Each scene shows the same named points in several views. A view is turned or mirrored, and shifted as a whole, has a little noise and may leave points out.
In the rows, 128 means zero.

Scene 1
View 1
lekam: [104  97 133 118 124 152 166 126 148 166 144 102 136 138 154 125 140 141
 106  94 104 140 185]
pap: [107 109 115  94 129 173 160 114 154 128 151  90 101 127 134 120  98 136
  96 109 127 142 205]
Lapo: [ 90 126 104  91 107 161 144 139 157 129 150  87 123 108 142 114  88 143
  99  90 116 140 211]
Bupo: [106 106 119 101 130 167 165 118 152 139 150  95 110 132 139 121 114 134
  98 104 122 141 197]
fet: [ 95 117 106 103 100 152 159 131 165 129 173  86 155 120 148 122 114 144
 118  70 110 133 202]
niva: [146  78 120 103 162 186 206  62 160 102 186  94  95 165 121 131 139 112
 113 116 149 139 205]
poma: [ 94 108 137 103 134 165 146 137 135 175 117 102  94 125 146 117 111 140
  82 120 108 148 189]
diz: [147  72 120 120 145 167 218  64 170 107 207  96 143 173 136 135 165 118
 135  86 137 131 197]
mol: [140  68 133 124 152 165 210  75 160 137 185 104 135 174 141 138 173 123
 126  94 125 137 188]
ruv: [102 112 104 112  99 147 168 124 171 122 186  89 172 126 153 125 128 143
 128  58 111 129 201]
dilog: [120  76 154 126 154 163 182 101 138 185 136 113 109 163 148 131 168 132
  99 118 110 147 172]
leda: [116 105 110  92 133 175 171 103 157 113 163  88 101 134 133 120 105 125
 101 105 134 139 207]
View 2
mol: [108  68  88 189  61 130 134  75 159 104 171 113 187 104 132  97  99 142
 127 117  88 109 146]
diz: [102  59  80 201  56 141 140  57 154  95 174 128 188 128 123 104  94 146
 120 116  70  97 149]
Lapo: [137  74 149 125 153 110 127  99 115  44 126 111 140 128 174 104 101 133
 139  76  74 120 127]
leda: [124  69 121 162 109 132 144  78 134  48 136 131 151 153 149 113  93 151
 120  86  69 118 132]
ruv: [119  57 124 134 128 112 111  75 103  74 161  99 169 105 163  88 103 117
 154  90  56  84 141]
niva: [113  70  95 198  67 142 153  68 163  71 154 140 167 151 128 115  89 162
 107 104  78 120 142]
poma: [145 101 149 139 130 103 139 132 159  65 119 104 143 105 179 105 104 148
 128  88 123 156 121]
fet: [125  63 136 130 140 109 115  87 107  63 149 100 158 111 172  93 103 122
 150  84  65  99 133]
Bupo: [133  83 132 149 120 114 135 100 143  63 133 113 152 121 164 105 101 145
 126  87  92 128 131]
lekam: [127  83 130 145 115 105 124 112 146  90 147  93 165  86 169  90 105 135
 141 100 106 128 132]
View 3
pap: [118  92 120 132 143 127 117 133 114 107 166 137 136 143 138 108 180 149
 150 141  80 135 112]
diz: [160 150 125 112 160 122  85 174  87  95 139 164 200 173 198 118 153 164
 123 127  89 208 104]
fet: [135 111  95 112 163 122 102 152 103 121 180 155 130 152 142 109 166 118
 148 178  71 156 141]
ruv: [143 128  91 104 167 120  92 165 102 122 174 161 141 158 155 108 160 117
 144 183  73 172 146]
mol: [138 163 114 126 143 131  77 171  87 100 127 154 188 171 180 101 150 160
 117 133  92 187 114]
dilog: [ 94 163 109 158 106 144  78 150  97  97 111 125 166 165 151  82 159 167
 117 126  94 141 113]
leda: [137  89 131 119 156 123 121 139 110 102 170 144 156 148 154 119 178 156
 152 133  82 155 102]
poma: [ 90  98 113 153 118 138 115 125 114 107 153 120 127 142 117  93 179 154
 147 139  83 107 114]
lekam: [106 136  98 140 127 137  93 146 101 112 144 134 142 156 138  91 164 142
 134 154  82 138 132]
Lapo: [127  82 106 119 156 122 122 136 114 117 187 143 121 139 129 113 178 129
 160 166  70 135 129]
View 4
ruv: [159 163 130 155  84 100  99 116  79 132 154 144 123 150 139  79 116 166
 110 126 139 148 155]
pap: [135 134 148 160  94  87 126  92  99 133 126 112 143 139 127 113 147 136
 159 112 128 127 115]
Bupo: [132 138 145 157  95  91 119  96 102 130 130 115 131 139 130 110 145 138
 152 116 123 129 114]
dilog: [107 128 134 118 112  92 111 106 116 122 117 133  90 132 132 113 130 128
 148 126  49 121  84]
mol: [111 151 135 128 101 109  55 124 121 108 148 143  63 145 127 107 145 148
 123 154 102 121  97]
fet: [160 157 135 161  87  93 116 107  80 136 145 133 141 147 138  87 122 159
 127 120 143 145 150]
leda: [131 141 150 169  92  96  97  95 109 125 137 112 130 139 121 119 165 139
 153 125 150 124 110]
niva: [107 147 150 153  96 109  51 107 130 107 146 120  81 143 115 128 183 137
 145 151 145 112  84]
lekam: [136 137 133 139 100  90 133 103  92 134 124 128 131 140 141  98 118 141
 141 114  88 136 125]
poma: [128 120 144 147 102  80 154  90 101 141 109 109 149 130 133 115 136 125
 167 101  90 128 104]
diz: [117 162 132 139  96 113  35 126 119 105 158 148  60 148 122 104 154 157
 115 160 130 123 104]
View 5
Bupo: [137 109 105 166 156 144 171 111 140 115 109 113 111 103 130 153 100 135
 132 106 138  69 117]
lekam: [138 152  82 171 167 141 169 108 144 116 111 119 118 116 142 151 107 118
 141  83 141  51 108]
Lapo: [149  85 104 174 158 133 191 136 114 130 107  96 120 102 143 172  94 154
 120  97 137  69 109]
leda: [125  90 118 158 158 145 172 113 138 110 104 107 108  93 111 145  89 140
 127 129 134  75 124]
dilog: [131 173  91 158 156 154 143  72 181  97 107 140 106 111 134 133 115 105
 153  96 138  54 110]
niva: [ 90 113 118 141 168 155 153  96 156  88 105 123  94  94  69 108  80 112
 138 156 132  78 136]
mol: [ 90 163  84 150 189 148 151 101 155  90 117 124 105 114  81 104  83  86
 151 128 135  62 127]
fet: [135 115  81 174 186 129 194 149 106 129 116  91 121 117 128 158  86 132
 128  90 140  61 111]
poma: [163 119 109 168 134 149 161  91 161 119 101 124 110  98 163 173 121 146
 136  86 139  63 105]
ruv: [121 127  70 173 200 124 195 155 100 125 122  88 125 124 116 146  76 120
 129  96 136  56 113]
diz: [ 75 148  85 149 200 145 159 117 140  91 119 113 104 115  60  98  69  86
 146 142 131  68 133]
pap: [140  99 112 165 150 144 176 113 139 117 104 112 109  99 135 158 101 144
 129 105 139  68 112]
View 6
niva: [129 112 113 101 143 112 140 100 141  86 111 119  89  91  98 139 145 170
 155 152 110  98  94]
mol: [151 137 128 100 141 113 109 123 151  75 128 119  92 125  43 113 131 145
 126 167 129 102  95]
dilog: [166 143 102 102 154 101 119 135 159 108 132 125 105 154  40 112 143 107
 113 159 134 179  88]
Lapo: [145 105 147 126 147 146 114 146  98 128 176 160 117 154 101 154 152 109
 163  89 117 143  72]
lekam: [162 134 133 114 148 128 104 148 130 116 162 141 111 164  52 125 141 101
 129 130 132 157  80]
diz: [139 133 136 101 137 123 110 114 144  67 126 116  86 111  53 119 132 162
 136 166 125  72  97]
fet: [148 114 164 126 141 153  93 151 101 112 181 154 112 159  75 138 142 114
 153 104 125 112  76]
pap: [148 112 126 118 153 127 124 137 119 127 153 148 112 148  95 144 154 112
 152 110 118 161  76]
poma: [160 117 110 120 157 118 125 146 128 141 156 149 116 165  84 141 157  90
 141 111 124 202  75]
Bupo: [149 113 127 118 150 126 119 137 122 120 152 144 111 144  87 141 150 116
 150 116 121 151  81]

Which points are out of place in each view (at most two, in the order of its rows)? Write none if all are in place.
view 1: pap
view 2: diz, leda
view 3: mol, dilog
view 4: lekam
view 5: none
view 6: niva
